Each row is a point on a landscape with many peaks, with its height.
From any point a climber steps to the highest of the 2 points nearest to it. It stops when none of these is higher. Distance is the straight distance between rows; heights are no part of it.
<843> h=191: 179,131,113,144,92,124,102,100,76,174,119,132,149,155,164,128,120,78,120,105,92,139,119,134
<1015> h=138: 152,122,138,143,99,133,133,133,140,154,110,103,171,107,106,77,143,72,125,183,173,139,189,104
<694> h=267: 59,95,132,139,126,121,150,119,160,125,124,107,114,150,124,130,109,152,156,180,137,79,148,121
<921> h=444: 150,122,158,101,130,128,97,159,151,125,168,121,144,117,123,155,99,133,129,129,152,125,108,148
<429> h=252: 146,122,121,134,101,138,125,134,77,138,83,107,136,158,136,146,112,119,100,159,143,143,159,154
<25> h=82: 75,153,120,143,118,143,170,149,182,144,124,118,151,113,67,126,138,142,115,170,177,113,161,88
<864> h=118: 145,170,134,183,110,158,138,128,140,172,106,135,173,121,126,85,122,98,112,163,159,106,170,115
<567> h=265: 161,125,129,134,130,94,75,100,63,101,150,146,156,150,130,128,113,115,115,104,131,107,137,116
<683> h=166: 187,118,112,162,61,143,117,93,87,141,107,128,149,139,122,98,143,62,139,125,124,155,158,116
<469> h=442: 63,111,141,127,188,176,138,157,214,120,100,127,63,162,143,92,92,192,188,136,142,109,119,109
<156> h=422: 155,123,109,145,130,139,123,125,127,134,122,127,212,108,124,124,112,132,111,110,121,117,161,138
<187> h=120: 50,118,147,138,143,156,125,119,206,160,92,134,138,101,84,66,135,140,140,166,172,100,179,136
<68> h=206: 50,142,180,130,142,107,157,110,196,107,151,144,79,142,124,106,123,161,164,129,155,116,127,81
<371> h=100: 89,127,168,125,119,128,158,111,165,141,138,135,137,99,79,97,146,122,139,160,173,118,182,133
<112> h=197: 86,117,154,110,134,142,152,155,167,145,137,153,124,73,139,127,155,177,124,161,183,57,144,103
<813> h=242: 49,95,170,153,123,157,163,131,186,136,157,128,115,151,155,118,122,169,126,159,170,92,149,122
<546> h=393: 143,84,95,117,114,115,92,144,138,131,114,135,80,146,105,115,111,104,132,125,144,144,140,149
<873> h=59: 125,86,156,119,183,132,132,118,114,112,139,111,112,142,164,117,123,116,185,113,116,114,74,136
<670> h=483: 119,147,155,122,144,110,119,144,154,101,156,112,102,111,93,152,124,173,132,139,144,103,99,134
<498> h=121: 102,140,148,112,124,96,145,107,130,114,63,164,110,114,181,141,128,162,148,104,153,130,115,124
<584> h=302: 186,137,132,120,45,107,92,110,62,159,142,118,173,88,123,146,168,67,89,185,105,154,154,119
<993> h=240: 89,135,131,133,140,135,119,132,170,146,113,112,121,142,132,150,127,101,128,169,170,103,137,141
<1053> h=192: 155,155,159,160,108,120,122,91,87,131,136,116,169,112,102,178,135,128,87,113,88,143,177,149
<906> h=127: 101,106,138,88,135,101,190,132,106,107,161,113,123,107,155,152,154,133,127,116,113,144,98,108
<346> h=183: 115,127,140,106,130,155,164,138,156,131,136,139,115,135,119,67,125,140,189,92,152,72,105,120
<113> h=217: 105,151,115,133,144,110,156,138,169,119,106,141,95,150,130,133,128,110,150,139,141,90,95,119
<731> h=184: 78,93,143,143,156,142,151,113,172,97,148,149,78,137,165,80,123,194,203,121,116,69,113,113
<74> h=81: 105,139,139,122,108,121,150,127,160,174,116,118,116,98,99,73,90,137,124,165,145,52,146,129
<200> h=173: 99,136,144,107,147,96,144,123,170,96,162,120,84,168,172,114,80,117,147,123,106,143,63,101
<859> h=99: 119,139,143,133,99,157,153,138,162,195,117,152,172,112,122,70,106,122,102,185,168,69,190,123
<378> h=281: 214,174,123,114,70,113,79,139,75,127,123,151,151,119,106,142,151,111,103,119,93,145,169,177
<844> h=503: 132,127,77,127,152,121,75,123,109,88,128,111,150,145,102,138,115,127,111,65,112,179,77,149
<497> h=384: 159,151,147,135,143,106,111,104,145,125,114,149,116,89,130,143,130,88,99,82,124,155,115,130
<685> h=448: 147,122,118,120,144,112,154,131,87,168,152,147,165,93,110,121,155,139,138,154,150,117,202,118
<705> h=46: 152,117,122,117,182,146,136,132,89,131,118,108,118,126,124,134,132,124,159,78,113,155,83,124
<148> h=319: 135,124,136,138,131,89,103,91,78,104,107,139,108,160,128,174,148,99,100,110,85,200,86,104
<1078> h=544: 159,149,104,131,129,122,105,134,92,136,133,100,153,141,61,147,124,104,93,134,96,157,108,115
<216> h=193: 127,126,107,139,95,176,135,164,160,166,166,148,147,154,111,101,117,118,159,162,174,98,151,129
<501> h=368: 167,126,96,134,108,141,115,141,111,133,166,148,193,139,119,150,145,93,110,108,140,155,146,114
<730> h=45: 127,99,125,119,154,138,151,132,89,97,114,108,104,140,172,118,121,161,157,102,119,67,79,108
<836> h=531: 191,144,114,148,119,133,117,154,86,172,141,128,166,95,99,112,164,105,89,173,142,137,215,131
<664> h=400: 151,144,151,121,86,111,113,116,144,126,138,123,134,113,115,166,119,92,117,176,139,135,110,127
<384> h=499: 116,114,119,159,134,182,152,118,141,127,94,108,128,126,115,118,139,143,126,101,139,112,175,157
<816> h=200: 100,131,100,144,152,140,165,128,168,131,141,165,103,151,150,86,114,139,174,125,135,51,140,126
<997> h=119: 169,139,107,111,149,139,113,165,105,123,144,141,120,136,143,185,160,92,94,94,93,132,99,145
<875> h=463: 100,118,127,124,139,150,140,149,206,101,107,109,62,142,144,110,86,185,152,106,108,134,103,141
<838> h=357: 171,137,133,152,69,83,74,105,103,133,129,111,139,116,121,149,120,70,99,191,127,140,151,146
<289> h=195: 172,120,115,110,89,120,151,127,113,155,183,156,91,134,124,123,117,121,106,120,94,171,118,146
<250> h=167: 116,129,126,118,88,141,140,158,136,142,162,124,169,149,90,98,136,66,148,199,157,116,179,122
<773> h=83: 120,112,118,139,203,122,140,147,143,113,129,117,119,109,188,156,135,179,136,121,118,125,87,131
<1055> h=397: 99,140,122,132,190,93,109,88,62,106,117,116,95,131,135,151,109,170,122,91,98,166,89,156
<976> h=156: 171,128,98,97,93,104,73,123,78,145,161,163,155,149,113,150,133,76,83,90,77,180,77,130
<141> h=490: 127,153,119,152,107,113,140,99,113,115,115,101,138,140,84,121,129,109,116,114,116,137,100,138
<1082> h=443: 157,130,116,103,153,120,75,112,106,94,186,135,128,140,108,142,126,129,118,74,87,158,34,129
<709> h=381: 152,129,146,89,105,93,151,128,92,165,149,142,162,117,108,122,121,126,118,125,118,116,178,152
<356> h=293: 106,112,123,147,129,106,152,114,122,118,121,115,131,149,147,124,102,172,139,134,131,119,136,127
<236> h=168: 172,162,135,152,102,132,154,123,83,123,102,124,166,149,115,155,139,97,91,77,69,145,161,123
<578> h=155: 39,124,130,124,151,141,171,105,183,131,137,149,109,120,204,103,108,177,142,130,150,102,90,137
<598> h=154: 51,100,111,135,162,113,122,123,197,122,101,162,88,110,153,89,120,176,138,163,150,62,144,95
<724> h=244: 175,113,95,96,72,124,116,135,89,141,116,120,170,99,146,133,149,66,90,144,109,145,160,153
<52> h=32: 161,92,149,120,148,141,119,121,104,156,132,75,136,99,114,161,149,118,118,109,99,149,119,147
<641> h=377: 101,151,122,135,177,146,152,129,134,45,145,129,71,156,162,105,121,176,170,68,87,169,59,88
<86> h=144: 185,163,125,118,128,109,118,141,93,133,108,148,127,129,112,154,164,45,76,99,74,122,147,131
<1036> h=98: 151,142,102,148,188,118,105,129,105,89,132,150,128,146,179,179,134,142,113,96,115,127,99,148
<525> h=420: 121,140,128,142,139,113,112,100,151,80,125,141,98,95,144,160,138,144,137,81,117,161,79,143
<747> h=486: 190,124,90,113,106,114,66,128,106,126,117,117,120,112,99,159,128,133,108,117,91,165,125,125
<1014> h=509: 96,156,149,133,150,121,151,133,182,88,155,118,94,135,159,173,111,195,176,125,129,100,84,134
<540> h=484: 105,121,159,124,129,154,167,139,152,71,122,93,81,147,145,135,112,202,190,94,94,119,89,122
<489> h=151: 83,109,141,109,149,139,165,137,152,124,156,132,120,109,135,163,176,148,171,126,154,112,96,106
<761> h=196: 223,185,133,112,63,137,60,167,55,160,130,112,183,91,103,132,207,40,58,182,55,179,180,146
<267> h=325: 203,165,141,94,75,114,114,142,95,151,130,140,160,123,74,109,116,125,128,141,101,103,190,149
<201> h=218: 162,104,142,143,94,141,134,116,108,171,158,129,120,139,156,105,116,100,113,140,131,134,128,148
<261> h=402: 105,179,117,114,142,108,141,112,110,74,118,123,100,156,168,144,118,174,144,79,83,185,42,118
<675> h=137: 69,127,113,135,125,125,122,126,177,124,77,175,120,102,118,102,128,148,125,147,173,81,181,122
<828> h=464: 129,126,98,135,138,182,142,140,148,153,114,99,178,122,130,106,103,132,142,100,147,149,141,158
<4> h=189: 72,134,171,132,158,122,169,129,189,86,135,126,77,160,175,82,72,156,166,131,150,123,74,70
<582> h=433: 161,97,86,115,116,117,80,137,130,124,109,110,118,91,125,134,119,135,92,134,152,129,135,170
<868> h=72: 80,104,145,111,216,124,149,148,142,90,111,112,99,130,193,109,130,167,182,118,135,135,77,113
<411> h=241: 209,149,112,130,78,127,54,165,68,138,121,109,195,80,125,122,174,37,63,194,116,168,177,112
<519> h=620: 177,163,111,130,141,122,121,135,93,152,108,88,168,118,90,117,129,84,84,156,129,137,164,121
<700> h=322: 147,130,118,99,149,88,117,119,83,139,151,153,168,149,130,123,111,141,147,102,106,148,152,143
<338> h=172: 105,92,101,94,139,128,152,167,157,142,129,158,130,94,135,143,166,139,126,142,180,115,143,98
<769> h=359: 116,122,106,145,148,104,110,102,65,93,96,111,83,166,158,144,126,141,102,84,116,176,83,106
<566> h=283: 145,139,142,129,103,115,118,117,83,137,84,113,122,156,144,172,99,111,109,114,139,207,110,126
<762> h=194: 204,124,103,101,79,139,68,149,89,147,141,133,184,119,112,147,150,41,92,126,80,179,120,132
<656> h=221: 142,163,164,150,113,130,126,113,107,138,116,139,153,150,119,165,115,130,98,144,146,161,194,185
<679> h=462: 148,104,99,155,129,158,147,121,116,146,103,108,100,116,89,144,172,113,164,140,123,126,143,150
<1020> h=450: 113,134,109,162,115,126,114,94,156,112,119,114,95,119,89,161,138,120,161,110,133,161,125,152
<520> h=436: 125,158,123,128,186,107,100,108,96,81,152,103,98,152,115,125,119,181,143,86,88,175,35,138
<319> h=219: 49,95,164,122,117,180,148,134,192,157,146,152,115,117,130,126,153,182,161,169,148,44,166,114
<320> h=216: 138,134,90,123,111,146,139,160,96,138,130,159,139,175,115,119,117,114,146,142,158,105,138,118
<1033> h=434: 181,118,138,98,143,83,82,132,126,119,159,116,144,115,99,188,107,133,132,124,109,170,104,138
<84> h=552: 82,101,146,165,133,192,167,141,140,169,83,109,158,140,98,90,117,144,124,144,164,80,196,131
<416> h=222: 51,112,168,162,157,159,168,114,226,107,129,137,80,127,116,119,135,178,140,129,149,90,130,111
<1075> h=170: 32,91,157,115,151,128,160,98,208,121,128,147,95,91,185,92,117,179,168,149,133,57,124,87
<83> h=324: 134,132,130,116,131,116,159,133,81,130,111,128,84,166,147,152,122,157,106,114,116,137,101,114
<243> h=139: 52,119,159,129,159,123,159,119,145,117,88,139,112,135,178,118,111,163,116,108,166,155,96,124
<804> h=320: 185,118,123,144,127,168,119,176,98,144,170,126,174,117,116,109,160,80,82,114,152,127,133,139
<1054> h=171: 159,133,96,103,65,105,121,102,95,137,175,141,141,149,123,163,122,112,109,118,62,164,122,136
<623> h=360: 101,83,109,114,163,123,99,137,154,106,97,127,93,117,125,95,125,115,143,118,167,116,121,125

Where does a climber stop that starts at each point below?
<976>: <1014>
<868>: <520>
<761>: <1014>
<338>: <520>
<4>: <520>
<200>: <520>
